Each row is a point on a landscape with many valleys, with its height.
A ball rolls from a point to the lowest of its 2 nearest points, and stops where none of them is lower. Distance is the straight distance between rows; heights are no part of it.
gida: 78 98 129 63 114 94 113 87 100 92 148 110 123 43 113 115 51 104 90 94 99 139 136 105 78 123 126 89 128 98 115 93 132 116 94 84 55 94 103 153 64 81 78 117 89 72 119 83 122 103 88 104 109 121  h=54.6
Ruki: 65 97 115 142 134 94 97 85 97 92 92 111 89 94 101 110 105 107 84 105 145 132 120 97 119 129 74 123 69 90 108 90 109 120 86 119 126 103 85 122 90 62 135 87 92 81 115 96 97 105 48 102 104 118  h=56.7
Daz: 116 112 106 117 116 122 127 141 77 92 86 106 116 101 97 109 118 80 116 123 114 95 97 81 118 114 62 107 72 120 95 140 96 107 119 102 83 75 66 86 98 63 122 111 66 116 102 130 99 100 99 75 105 92  h=41.4
gad: 122 129 153 109 97 104 88 94 129 128 128 80 62 120 121 97 115 58 119 83 108 98 123 147 85 83 123 101 101 69 126 95 82 85 84 103 123 81 100 136 90 124 109 105 70 139 106 121 101 101 109 100 57 22  h=55.7
nel: 87 114 87 119 125 93 80 66 117 90 78 112 114 105 97 111 107 129 73 90 48 98 105 107 137 94 96 82 106 127 105 47 134 97 80 122 152 71 136 110 109 145 104 96 75 57 114 62 100 87 98 116 92 131  h=70.0
turiv: 95 98 32 130 83 94 50 71 110 69 123 81 56 123 93 64 129 120 91 103 87 99 88 121 70 102 151 67 107 62 126 77 100 99 97 60 150 103 99 57 65 111 102 104 141 103 93 94 91 91 102 130 131 65  h=65.4
ropak: 172 117 91 88 102 105 80 101 116 109 72 89 80 133 84 109 101 96 121 63 80 114 108 128 98 49 97 61 94 91 71 103 99 78 102 131 115 54 81 122 114 113 82 119 59 143 98 128 102 116 129 81 35 55  h=21.1
supan: 106 83 81 71 43 86 107 116 119 91 77 99 101 119 73 81 89 115 97 87 74 70 83 108 95 88 111 113 127 123 88 67 68 84 86 110 94 153 125 85 159 124 59 82 118 81 87 82 100 76 119 101 89 139  h=83.1
kigol: 106 86 41 105 98 88 109 108 59 96 88 95 135 122 73 83 98 128 123 98 77 92 70 42 96 114 106 75 90 90 84 128 120 96 138 105 81 100 79 79 95 63 103 127 116 109 71 98 74 102 119 101 145 163  h=68.8
vud: 112 114 116 63 116 84 102 97 119 112 65 131 111 99 116 118 105 91 98 84 72 88 108 93 129 80 74 131 110 151 85 93 92 88 93 97 95 63 128 112 142 142 54 112 75 111 93 75 99 97 116 86 72 82  h=65.3
tuv: 101 117 162 77 111 106 109 80 120 134 109 99 75 103 136 99 96 58 98 87 86 94 145 129 97 59 124 107 131 111 117 97 91 81 100 80 88 78 130 134 95 157 64 115 74 122 104 102 124 90 123 107 52 27  h=59.4
dobu: 143 52 49 75 107 77 66 109 114 124 119 80 75 111 80 82 53 93 96 64 129 130 85 115 83 82 50 78 88 82 86 92 157 90 115 165 103 126 126 120 99 71 112 82 144 107 100 109 94 111 72 46 69 117  h=55.9
tur: 54 118 90 164 124 105 127 103 68 58 125 93 92 92 94 52 127 133 86 128 147 98 98 109 93 131 133 87 77 49 115 111 90 110 116 73 123 102 54 66 63 51 130 87 127 101 105 131 81 74 104 123 145 89  h=70.2
dem: 72 127 131 105 145 92 93 112 110 127 100 131 106 105 99 104 80 115 74 97 82 113 114 89 145 109 71 135 82 129 101 62 131 83 106 158 128 75 121 107 120 81 120 68 70 66 123 45 85 94 92 93 114 132  h=73.9
Fefot: 73 145 180 75 100 114 71 91 105 103 119 115 62 101 129 120 97 62 129 94 114 75 154 123 112 103 129 132 139 94 116 72 66 100 91 82 100 126 115 112 120 109 68 83 70 91 112 73 83 99 101 95 78 23  h=33.2
Defu: 85 70 113 119 80 83 91 79 73 71 57 99 131 101 74 135 96 130 99 129 102 101 105 67 121 110 117 92 108 105 94 89 98 150 69 56 72 153 100 134 112 138 96 104 110 82 75 105 98 102 95 126 99 169  h=43.4
zukip: 77 86 154 112 91 92 104 65 90 79 83 121 129 89 103 126 91 108 87 122 102 82 126 81 115 101 131 110 123 107 101 74 74 136 71 63 76 177 98 132 111 124 93 91 93 79 94 81 98 80 102 132 90 128  h=47.8
deno: 60 93 90 78 94 110 109 85 126 121 123 108 76 62 129 99 94 87 72 89 46 95 105 123 92 76 127 97 140 124 103 86 86 75 84 89 111 72 132 85 87 141 63 102 115 70 107 72 113 95 112 114 103 86  h=77.6
tifot: 88 95 86 137 98 127 145 133 76 100 94 87 110 61 104 115 98 94 118 90 131 93 70 87 87 103 54 123 86 119 78 137 93 97 122 126 105 84 71 80 99 54 91 87 83 105 117 131 93 87 90 69 100 119  h=34.5
vatum: 137 119 123 85 86 71 21 88 90 68 63 119 67 170 65 112 95 96 141 95 94 80 116 110 122 119 114 85 92 68 102 83 89 124 80 98 102 152 96 114 129 99 106 116 92 121 86 76 66 106 96 108 84 73  h=32.5
puve: 129 40 43 126 117 73 94 83 88 122 95 59 98 99 65 87 78 105 101 85 136 127 89 90 85 68 97 61 91 80 83 105 156 130 113 146 121 129 92 117 75 81 113 95 143 101 88 113 95 106 70 81 74 163  h=54.8
lor: 96 120 139 130 98 96 81 82 104 103 142 72 60 101 93 98 82 99 96 70 124 102 116 148 88 104 123 82 115 83 103 63 97 117 79 128 156 129 74 111 110 95 104 59 97 73 133 82 77 87 74 122 97 83  h=43.5
tilek: 59 108 63 100 121 111 91 70 120 97 110 109 90 38 112 124 106 106 67 83 52 119 105 116 79 86 126 93 119 112 109 87 117 96 88 79 123 30 122 99 69 142 79 106 93 54 125 83 134 100 87 99 99 109  h=75.9
Vefe: 120 93 158 147 124 72 113 108 107 109 67 120 111 153 97 83 130 89 83 114 123 99 101 84 154 95 48 131 72 112 107 87 120 104 103 143 142 128 102 101 123 108 186 68 73 115 110 105 85 91 92 113 97 99  h=34.0
Los: 88 54 80 111 108 75 137 102 62 132 130 61 119 103 98 59 86 115 98 117 136 99 61 67 73 119 87 110 103 84 91 109 132 112 128 148 96 143 74 78 87 53 147 84 142 95 99 100 79 101 80 93 141 158  h=41.5
Gefa: 73 90 125 102 100 95 137 108 95 137 102 118 115 90 121 82 99 92 71 113 80 83 91 101 121 91 78 125 115 136 110 90 97 78 98 106 113 115 126 87 117 123 116 70 101 86 111 63 97 76 110 114 118 122  h=40.2
nedi: 104 84 46 75 53 108 75 108 128 82 94 86 68 76 87 136 91 100 132 69 95 126 97 111 59 80 107 94 111 80 70 100 81 120 88 77 78 85 131 98 94 109 25 128 105 103 88 121 126 113 92 61 65 91  h=69.3
Beg: 119 91 74 97 115 96 94 97 76 97 77 111 120 98 74 129 81 111 101 94 92 126 103 61 117 119 86 90 83 93 90 114 125 126 94 98 76 77 99 118 89 89 88 127 70 93 95 112 105 118 86 86 105 148  h=47.1
Zeler: 111 86 46 87 43 116 109 123 111 81 85 77 108 70 71 130 83 111 123 79 93 86 91 98 72 79 118 83 116 103 62 110 74 104 95 103 65 129 95 90 122 95 24 123 108 90 82 120 104 99 119 81 72 143  h=66.6
kotu: 80 61 93 110 106 105 148 107 114 164 128 66 103 80 109 64 83 90 51 81 125 114 68 124 78 67 72 109 102 127 83 96 120 81 96 159 131 105 101 89 113 106 120 56 114 76 126 99 113 87 97 93 87 145  h=46.9
fika: 165 108 140 42 88 73 96 77 123 107 104 99 116 138 109 73 100 85 102 97 77 94 104 113 108 87 117 87 115 113 123 92 105 62 107 90 61 98 117 132 115 149 99 118 108 149 76 63 98 106 144 116 83 43  h=87.7
mis: 106 134 144 92 138 76 69 95 73 69 95 152 116 139 73 101 107 105 109 124 116 111 139 85 151 153 99 103 79 84 112 105 119 110 106 103 92 108 69 124 98 51 144 108 65 93 110 89 81 114 88 87 131 97  h=49.4
Vobim: 135 122 127 77 99 86 79 100 94 89 57 108 120 115 73 133 81 109 115 81 85 103 101 79 123 110 91 97 98 123 82 106 113 114 89 103 73 103 92 126 129 93 95 113 60 91 101 86 90 108 98 76 96 126  h=42.8
kidev: 63 75 39 74 55 86 113 111 131 108 75 98 88 99 108 92 111 105 86 85 68 67 69 103 112 88 77 123 125 132 97 81 70 71 88 94 118 111 155 54 141 141 69 89 137 86 83 72 117 88 101 103 102 121  h=81.5
guze: 74 133 109 134 138 111 89 90 117 98 92 116 116 122 79 96 130 130 77 106 56 87 107 100 147 90 105 88 95 114 108 51 125 89 115 147 152 57 117 86 117 105 133 71 62 54 124 58 89 85 100 127 124 128  h=71.9
kos: 166 121 130 59 102 85 48 91 98 85 59 118 91 154 75 117 92 95 122 87 82 99 118 98 129 110 95 80 94 95 89 96 106 98 94 114 79 113 109 124 133 104 92 126 72 113 103 67 78 125 116 72 79 88  h=38.2
lof: 25 96 119 101 112 115 142 111 79 137 130 121 109 53 154 82 97 82 61 125 95 84 89 102 124 118 60 152 114 138 102 102 73 73 108 103 111 96 127 70 108 89 96 67 117 51 127 65 94 77 87 108 150 125  h=45.7
mufez: 128 109 62 78 67 87 65 102 135 97 64 102 76 110 82 116 98 108 118 73 65 111 95 106 96 93 96 98 103 88 79 76 93 79 86 103 117 90 137 84 136 127 50 120 107 104 78 88 98 114 98 84 71 92  h=71.8
Vufit: 119 103 80 111 84 84 101 118 113 97 70 104 99 150 81 88 127 119 99 109 70 78 70 97 117 106 91 104 91 113 97 100 97 80 104 102 127 108 108 41 115 105 130 98 123 123 83 95 76 92 112 119 148 89  h=73.6
zivu: 63 144 160 98 100 106 90 97 100 109 140 99 71 70 113 107 78 87 105 84 115 104 146 150 83 108 125 117 122 93 98 70 66 114 89 119 125 132 89 112 117 79 64 73 74 70 123 80 84 93 79 112 85 63  h=38.8
basi: 108 76 54 118 90 64 35 85 129 83 54 101 53 125 74 126 101 107 115 66 93 118 86 94 123 88 63 94 82 83 80 66 104 109 72 117 142 104 135 95 111 118 99 100 101 93 86 100 83 103 63 72 65 107  h=74.1
nizof: 104 85 138 96 92 72 74 78 129 125 153 73 67 113 102 77 73 87 82 76 122 112 111 150 79 94 116 90 124 75 112 56 109 112 68 123 136 160 110 126 111 111 120 58 120 88 108 95 93 84 85 116 69 86  h=47.5
Gere: 127 125 80 75 118 94 112 79 139 107 77 115 109 97 93 104 104 119 77 94 34 111 92 96 127 77 87 83 104 135 95 72 121 73 95 122 118 42 131 98 117 152 97 106 72 100 103 70 117 105 112 115 98 107  h=67.9
Voro: 126 94 92 108 115 114 114 121 66 87 57 109 119 109 94 149 97 82 108 98 117 115 105 53 124 108 58 106 55 105 75 149 100 122 117 95 51 79 91 110 93 65 109 129 72 130 89 147 113 127 78 61 76 114  h=46.8
Fes: 69 74 154 110 90 79 96 69 95 98 105 108 86 74 117 132 80 96 85 115 120 103 124 99 94 120 109 128 117 100 120 71 86 137 57 54 77 174 126 127 100 111 110 77 124 85 94 87 104 96 62 125 93 109  h=51.5
big: 94 129 135 90 142 111 118 118 91 133 120 102 148 109 105 86 86 101 86 101 88 107 100 94 121 120 70 129 98 123 109 101 131 65 129 162 101 70 84 96 119 62 119 84 60 65 124 64 78 99 101 83 133 140  h=75.6
Sedi: 90 71 78 73 88 115 106 101 125 109 96 87 98 55 113 124 79 95 103 88 83 125 102 95 68 84 107 88 109 109 91 126 100 108 82 54 67 76 117 118 79 121 64 122 105 96 99 124 141 113 111 81 81 104  h=71.7
gif: 67 112 48 93 92 120 95 103 89 70 100 114 104 62 104 99 103 129 113 111 100 104 93 65 82 123 111 100 96 90 95 110 96 84 115 62 69 70 100 76 81 61 72 125 116 92 94 93 105 99 91 100 164 123  h=59.1
zag: 64 30 80 110 101 57 101 82 77 111 116 88 98 100 101 75 91 112 70 110 123 133 74 85 90 119 80 120 87 66 109 76 133 117 91 107 111 145 105 87 77 82 149 78 146 78 95 91 95 93 65 103 136 152  h=47.3
Kaled: 54 110 109 184 103 122 116 99 78 68 73 100 125 76 92 124 118 137 94 121 121 77 85 89 116 104 102 108 92 111 104 104 88 138 97 85 138 129 81 91 109 103 106 67 88 74 115 120 91 83 89 130 106 111  h=31.0
Lino: 50 54 46 146 117 99 121 86 64 82 106 82 114 73 98 73 111 121 76 142 120 119 80 84 66 106 118 85 94 63 120 116 114 123 99 55 92 113 89 76 54 83 135 109 156 99 92 126 121 93 87 119 149 136  h=56.0
Soroz: 68 102 74 107 103 98 109 96 49 63 113 109 132 89 91 86 92 133 109 121 115 86 96 66 90 150 121 102 83 61 110 121 114 108 130 73 58 103 67 96 74 43 99 106 130 89 86 105 84 97 98 109 167 143  h=62.3
diza: 141 95 92 29 72 100 88 106 106 118 145 94 86 85 91 103 50 85 106 58 116 116 105 130 68 107 107 95 122 80 95 105 106 96 123 111 46 124 110 123 88 66 64 95 118 88 97 122 102 117 87 61 87 96  h=60.8
naz: 117 140 151 78 91 87 42 87 100 83 87 118 57 159 93 103 127 76 137 105 117 65 134 126 116 128 120 132 100 75 127 90 66 98 95 85 106 126 99 115 123 106 89 109 71 130 84 84 81 103 90 96 82 29  h=24.7
kud: 131 104 98 93 111 124 120 105 117 117 105 94 114 93 104 100 114 88 89 107 83 114 96 112 97 73 118 71 89 114 101 127 118 101 100 95 95 45 82 116 61 135 115 132 86 131 115 149 140 117 130 115 53 58  h=38.5
nobun: 146 118 111 103 91 96 54 83 128 102 141 72 58 107 100 106 82 92 101 66 103 116 123 143 80 71 138 48 108 63 115 71 115 107 71 109 152 77 90 138 72 123 88 98 93 108 110 134 99 121 101 101 51 53  h=51.8
fotab: 108 121 153 138 118 99 124 120 84 96 76 128 116 136 106 74 138 80 93 139 119 67 111 85 135 107 87 140 81 117 115 108 71 101 125 109 123 109 84 78 122 90 165 72 66 122 108 103 83 81 115 113 122 76  h=40.6
Gima: 128 110 87 67 78 85 49 107 120 115 150 92 27 114 103 84 80 72 138 64 139 115 92 142 68 107 86 85 95 46 106 85 98 82 99 141 113 119 101 98 94 71 81 89 130 117 105 113 83 121 64 64 87 62  h=48.2
nipa: 89 93 86 103 125 114 107 130 98 92 107 104 105 100 115 99 119 72 89 116 117 113 114 88 81 113 92 85 59 93 115 142 99 104 109 71 62 67 90 89 45 86 126 126 122 136 105 152 153 121 90 108 108 67  h=59.2
guvuv: 143 113 126 43 62 76 89 83 129 104 82 116 79 157 103 72 110 89 130 96 93 74 92 115 106 101 100 113 113 89 96 78 87 72 106 89 93 110 139 111 146 149 77 125 113 161 57 67 111 106 128 114 81 34  h=86.4
nepev: 131 78 74 76 95 79 58 100 139 111 128 81 56 123 102 84 76 101 99 65 107 111 97 138 86 86 68 89 92 75 101 79 121 86 95 145 134 102 128 113 89 104 98 103 127 103 96 107 91 122 94 79 78 77  h=52.1
zetir: 66 38 108 103 106 81 131 82 67 100 133 89 107 72 110 75 84 115 56 139 114 129 84 88 87 125 98 114 117 86 131 105 114 125 75 73 77 147 101 97 67 106 157 83 155 87 90 100 115 99 80 107 136 138  h=51.6
vatez: 61 91 65 87 73 109 126 102 128 127 105 101 81 72 138 85 129 80 85 102 58 69 75 120 103 65 84 123 126 129 105 107 54 52 104 82 105 81 151 38 108 142 76 102 138 103 103 76 122 78 117 120 109 68  h=79.6
Dekag: 110 83 79 89 84 102 109 96 111 96 51 107 132 91 108 116 100 101 105 113 87 87 93 66 115 87 68 117 90 152 81 113 84 97 84 67 73 108 124 108 120 149 86 109 107 99 85 93 125 108 127 96 81 118  h=68.1
kisen: 31 103 101 94 122 130 139 119 92 133 128 124 91 28 159 105 106 71 80 118 111 95 113 104 102 106 63 151 107 120 114 132 86 74 101 87 99 60 116 74 78 82 97 79 118 91 122 89 124 85 90 94 122 109  h=50.2
posu: 137 107 111 88 68 121 112 114 107 89 122 72 112 113 85 92 108 99 126 93 84 70 105 120 64 78 162 63 111 108 100 120 71 91 106 68 67 109 61 99 113 119 63 114 97 131 89 112 111 99 164 132 82 72  h=59.6
litiz: 78 175 105 126 113 141 89 105 100 61 90 132 104 100 103 121 148 114 111 115 61 94 129 91 108 114 128 104 77 112 106 91 68 95 113 77 109 38 79 73 97 86 77 120 53 89 122 95 100 89 124 117 124 57  h=37.0
zil: 90 142 107 119 91 126 91 113 83 65 63 128 110 103 92 121 121 129 125 124 75 72 104 81 106 121 110 110 102 109 89 105 68 95 114 87 101 84 78 63 126 86 69 110 59 86 94 76 78 95 115 112 136 99  h=30.6
ziz: 83 89 34 117 80 115 81 111 77 71 73 92 112 64 86 125 106 121 124 99 104 101 75 57 93 99 92 117 104 99 63 111 79 113 115 104 91 85 97 81 107 62 51 112 99 79 95 103 82 91 78 72 134 149  h=55.5
dimuk: 97 78 71 100 116 99 117 90 119 142 147 58 115 77 96 58 79 118 63 76 93 124 79 110 57 80 107 76 110 99 88 78 154 80 124 164 122 88 106 98 101 94 104 73 119 63 123 80 97 90 84 85 100 142  h=41.3
femo: 119 76 148 89 102 82 129 107 105 142 118 93 133 125 103 66 78 94 76 120 107 96 79 94 114 97 77 110 119 131 101 80 126 81 91 139 97 147 116 114 133 110 135 66 105 84 104 71 97 77 124 103 94 129  h=33.9
boser: 159 101 122 71 113 117 117 109 116 116 81 95 104 124 106 102 108 67 118 90 108 110 118 109 106 56 80 88 81 114 94 124 107 74 114 103 73 60 72 142 91 123 89 127 67 156 98 122 126 118 131 83 37 44  h=30.5
sab: 120 93 93 54 51 95 126 107 140 106 97 96 94 135 107 64 107 97 110 93 78 71 75 130 89 90 106 117 125 118 105 100 65 56 99 88 90 130 129 71 146 133 71 108 130 129 62 80 108 95 134 118 75 66  h=84.9
popi: 116 106 94 104 94 117 134 113 71 91 96 93 153 116 96 81 103 134 95 138 82 71 58 61 108 110 113 77 99 104 115 133 102 102 132 85 68 115 75 72 96 98 128 116 114 117 74 112 81 110 129 123 158 125  h=66.0
Funu: 71 81 84 126 88 117 158 127 102 132 112 73 100 68 115 90 91 94 88 84 143 91 70 116 78 76 65 116 98 126 79 107 89 92 115 132 126 113 89 81 117 82 95 60 117 96 116 130 94 84 79 80 84 126  h=41.6
Ribe: 71 71 84 153 88 107 109 87 63 67 69 92 110 81 87 141 108 134 110 122 107 86 79 62 115 102 96 92 90 85 84 109 99 149 80 63 94 130 97 107 94 109 104 103 106 88 87 130 87 96 81 113 94 140  h=38.3
voger: 101 109 117 116 139 89 83 79 131 110 112 113 79 112 110 97 116 85 74 95 93 135 116 126 110 81 107 74 86 83 128 92 119 105 80 96 126 39 111 138 46 158 136 112 90 129 116 142 161 129 91 114 51 36  h=45.3
tipo: 75 92 55 164 105 86 84 84 89 67 116 74 74 103 91 63 138 122 89 112 116 87 78 115 77 110 140 77 101 67 113 80 90 107 94 85 162 107 79 62 72 80 118 77 131 91 106 102 83 77 92 124 132 95  h=67.7
raru: 95 67 50 105 120 87 96 86 86 99 89 74 111 76 81 115 79 106 92 94 111 132 89 79 94 99 86 86 83 97 78 112 130 119 104 128 100 95 96 113 83 99 106 103 109 81 101 119 105 118 66 69 90 160  h=51.0
Tese: 124 134 138 69 81 127 108 128 82 91 108 101 106 95 99 126 94 85 132 101 98 71 126 106 70 104 140 91 112 97 87 127 61 98 105 78 38 100 72 95 130 75 45 133 76 119 101 98 106 96 145 96 97 53  h=55.8
kesu: 106 106 54 143 78 132 87 138 98 106 92 59 60 96 92 105 123 73 112 72 134 84 81 120 66 75 106 88 76 80 76 136 78 107 121 110 149 77 68 59 93 76 90 95 95 115 98 145 81 89 93 84 86 64  h=21.8
fesu: 133 112 110 85 92 120 130 116 76 92 114 90 153 107 95 92 103 104 113 125 82 75 83 81 97 83 142 62 109 116 102 134 93 93 114 66 48 107 74 101 100 119 118 112 116 130 89 109 106 105 157 134 113 87  h=63.0
dibi: 116 144 160 111 125 82 90 109 82 77 83 124 116 156 82 80 135 98 108 132 117 77 130 96 152 135 109 103 75 97 114 109 95 119 114 102 112 104 64 99 111 76 161 98 48 125 111 99 60 98 113 107 127 68  h=45.5
borug: 117 58 97 82 98 108 144 126 94 118 96 93 135 104 120 88 92 87 100 119 120 104 73 86 94 90 89 97 85 111 107 163 120 95 99 78 48 103 93 103 64 108 144 122 135 152 86 134 142 128 116 108 98 104  h=63.4
nani: 72 79 53 108 106 90 87 83 84 75 132 91 97 94 108 67 107 105 75 124 102 120 92 97 56 119 142 85 98 65 123 109 107 102 96 39 80 108 99 73 42 99 122 112 174 114 83 115 115 105 106 128 153 105  h=59.3
Zib: 126 77 76 52 65 92 97 116 116 104 113 74 114 90 63 108 65 90 115 69 116 116 110 105 73 89 109 89 121 94 74 88 118 104 118 134 53 150 95 129 123 74 48 101 121 81 92 122 103 108 80 66 66 153  h=63.5
gil: 102 142 119 76 81 103 63 107 123 108 152 105 39 77 111 107 77 66 127 61 125 131 132 136 67 121 103 120 106 56 109 76 77 105 85 113 103 113 93 109 88 65 69 86 98 88 111 108 91 112 65 69 87 53  h=44.0
kovi: 168 109 70 120 79 101 90 137 92 109 106 82 80 147 90 93 104 84 120 75 110 91 95 120 92 80 106 69 95 82 95 126 97 73 109 128 130 95 68 78 114 84 98 110 88 145 95 132 74 107 121 108 75 67  h=6.4
Digen: 129 87 111 17 105 93 108 94 118 125 160 106 114 70 120 105 50 94 84 75 88 140 116 105 69 106 96 84 127 98 109 109 133 89 97 114 50 87 114 141 76 87 84 113 116 86 107 88 126 129 86 70 94 116  h=57.9
Zibu: 72 97 131 85 97 120 138 95 86 109 136 107 140 44 113 109 85 99 95 121 101 102 96 97 82 121 125 99 128 107 114 126 103 106 102 58 58 100 90 122 70 90 86 101 104 83 106 96 119 102 116 116 124 122  h=50.9
loga: 97 112 64 93 97 89 48 83 111 64 149 102 74 113 97 86 102 118 101 109 101 120 113 114 76 133 135 70 91 52 124 80 105 90 92 48 97 75 115 90 62 86 83 121 135 100 75 84 89 107 89 106 130 78  h=62.7
Pek: 123 85 75 98 89 105 97 114 89 72 44 123 136 117 94 131 103 104 123 137 89 94 86 38 113 96 80 106 83 128 84 132 103 116 105 56 46 103 114 100 103 129 101 140 123 127 54 107 123 115 117 118 98 132  h=69.7
sis: 79 146 175 126 132 141 169 114 82 118 123 109 131 54 128 101 111 75 100 126 140 75 117 109 111 93 107 135 112 131 118 120 80 116 130 110 115 98 67 104 107 91 106 71 51 91 129 107 82 69 121 121 101 75  h=49.8
pimuf: 118 120 116 106 114 91 42 78 102 89 144 84 48 89 82 101 74 115 107 48 112 120 112 168 81 61 137 50 116 67 105 53 116 126 89 146 159 103 84 143 95 97 79 68 96 65 128 94 82 99 93 101 62 84  h=47.9
vibo: 54 122 94 164 99 134 78 103 92 53 48 139 101 97 111 131 141 131 115 142 99 75 106 86 124 115 102 123 86 105 107 79 59 113 75 42 116 98 105 76 102 99 97 95 88 86 99 100 93 94 95 133 123 78  h=21.0
gor: 52 92 89 96 126 131 136 116 112 130 130 122 90 54 156 91 124 65 85 128 119 112 101 105 67 114 85 124 104 94 127 142 93 83 101 74 84 48 104 71 55 94 137 100 112 119 117 117 135 119 99 94 120 78  h=54.5
Gol: 73 82 112 68 97 104 158 98 95 124 130 96 153 58 119 72 97 108 64 127 72 96 77 81 87 105 104 103 136 133 109 126 103 89 113 91 68 106 105 97 90 114 113 82 119 79 93 84 115 91 120 123 140 149  h=46.3
bav: 107 143 186 106 127 102 146 108 84 126 115 108 121 107 124 71 124 73 100 118 132 61 122 107 124 100 99 117 102 128 116 102 89 104 131 132 108 119 59 96 131 95 154 61 57 112 122 103 74 67 121 119 102 71  h=45.6
Vofo: 102 96 132 85 124 70 76 64 125 121 125 120 78 108 132 102 106 73 77 104 102 138 125 115 105 109 97 112 105 79 127 100 120 104 63 86 108 79 140 147 52 132 138 117 106 110 112 108 138 125 72 96 87 75  h=50.1
tada: 125 104 82 82 86 107 90 123 88 89 17 121 122 117 68 135 94 118 140 96 84 92 96 56 120 120 62 114 84 119 49 124 83 108 114 125 84 95 89 93 150 84 60 122 69 88 91 86 69 111 99 74 114 146  h=47.7
tene: 52 74 43 125 98 111 108 81 119 93 88 73 94 35 92 120 96 110 76 89 81 120 97 110 70 56 129 74 115 106 87 112 101 122 78 72 106 64 115 113 66 142 70 117 102 70 100 108 144 105 91 95 81 129  h=74.0
Pepeb: 98 105 130 102 81 128 83 108 89 79 83 106 111 108 105 131 101 77 130 104 93 90 122 82 102 108 115 111 90 91 88 115 66 115 91 61 65 105 95 108 101 111 81 129 88 116 86 113 118 102 119 103 94 54  h=51.7
noz: 90 106 131 104 130 75 73 87 91 85 80 151 92 114 103 117 96 101 106 115 112 111 129 77 151 169 71 142 80 100 119 65 113 116 99 94 87 125 105 114 100 52 142 96 89 86 96 72 84 110 48 81 136 107  h=52.9
Zokub: 96 101 56 118 88 122 72 103 77 61 37 97 99 90 78 160 108 111 124 83 80 102 99 63 112 102 74 123 80 106 48 103 72 123 95 119 95 80 107 84 129 75 51 108 57 70 98 121 86 103 78 55 95 130  h=51.9
Kabeg: 98 101 114 61 129 101 120 73 130 112 69 115 105 95 121 121 94 74 80 95 66 95 110 117 124 41 92 112 115 146 100 93 102 84 93 78 86 53 141 141 114 167 55 118 74 112 100 90 136 107 120 96 31 72  h=62.8
Tuta: 136 84 136 106 122 59 108 94 109 128 76 88 131 163 77 70 104 110 70 114 107 101 80 97 147 89 66 92 94 121 101 75 139 82 96 145 111 121 112 117 108 118 177 82 98 113 102 89 89 99 113 104 77 122  h=25.8
Vilid: 103 103 113 98 91 103 81 116 96 90 101 120 75 124 112 115 120 78 128 109 104 84 109 93 111 121 83 128 86 87 107 107 79 98 95 73 95 109 93 91 104 78 115 108 90 115 93 101 93 91 96 92 104 66  h=47.4
fesig: 129 87 102 108 103 73 60 65 133 100 55 117 68 147 105 109 119 113 106 82 82 96 94 112 146 91 65 93 97 101 103 67 107 90 70 110 144 81 151 117 114 159 114 115 86 124 81 92 102 119 95 100 53 75  h=76.0
selam: 123 58 115 86 82 89 151 109 63 107 76 99 149 101 93 98 81 99 102 131 112 89 69 63 114 100 89 108 90 114 92 133 106 107 106 75 27 132 93 116 84 114 135 117 128 130 65 129 126 110 134 110 95 142  h=66.5
ludo: 90 165 115 138 119 150 113 118 91 85 102 113 96 88 109 103 129 107 112 91 103 87 114 126 103 109 111 93 90 106 108 104 82 95 118 122 152 55 56 72 111 63 91 85 43 84 147 108 75 76 113 108 112 71  h=38.4
guled: 69 133 66 140 85 143 98 127 92 77 113 79 87 61 100 104 124 110 124 83 101 85 90 113 67 92 130 85 94 84 90 119 75 96 112 91 136 60 55 57 90 65 67 95 84 89 116 119 82 73 105 104 112 64  h=31.3
vul: 90 77 124 81 101 68 85 70 102 106 134 96 69 104 117 95 76 89 93 93 126 129 120 103 86 122 95 98 99 71 117 74 120 119 69 78 102 137 111 126 74 105 134 88 135 104 97 91 108 111 61 101 98 94  h=52.0
taza: 124 92 31 98 87 96 76 108 81 78 78 95 96 135 71 99 112 115 114 111 97 102 89 54 105 107 91 80 64 91 86 115 111 109 125 95 108 96 94 52 89 77 111 128 121 126 66 109 83 107 92 94 135 122  h=71.1
beko: 77 72 75 137 103 110 155 95 81 121 135 47 119 71 94 47 100 128 77 105 120 112 70 102 61 99 130 85 100 86 102 118 130 105 138 135 124 103 60 91 83 74 100 88 120 86 118 104 82 86 104 108 118 136  h=33.1
pob: 124 121 111 100 106 105 116 136 93 115 96 92 128 143 90 77 106 113 108 99 85 75 74 89 125 105 81 109 94 126 97 111 91 72 124 140 105 103 86 78 143 72 113 84 78 102 105 80 64 92 118 96 136 119  h=75.8

Where does a ball stop that starts at each point below?
vul -> kovi
turiv -> beko
guvuv -> Tuta
Soroz -> naz
raru -> naz
dobu -> naz
Fes -> vibo
fesig -> Tuta
tur -> beko
selam -> Tuta
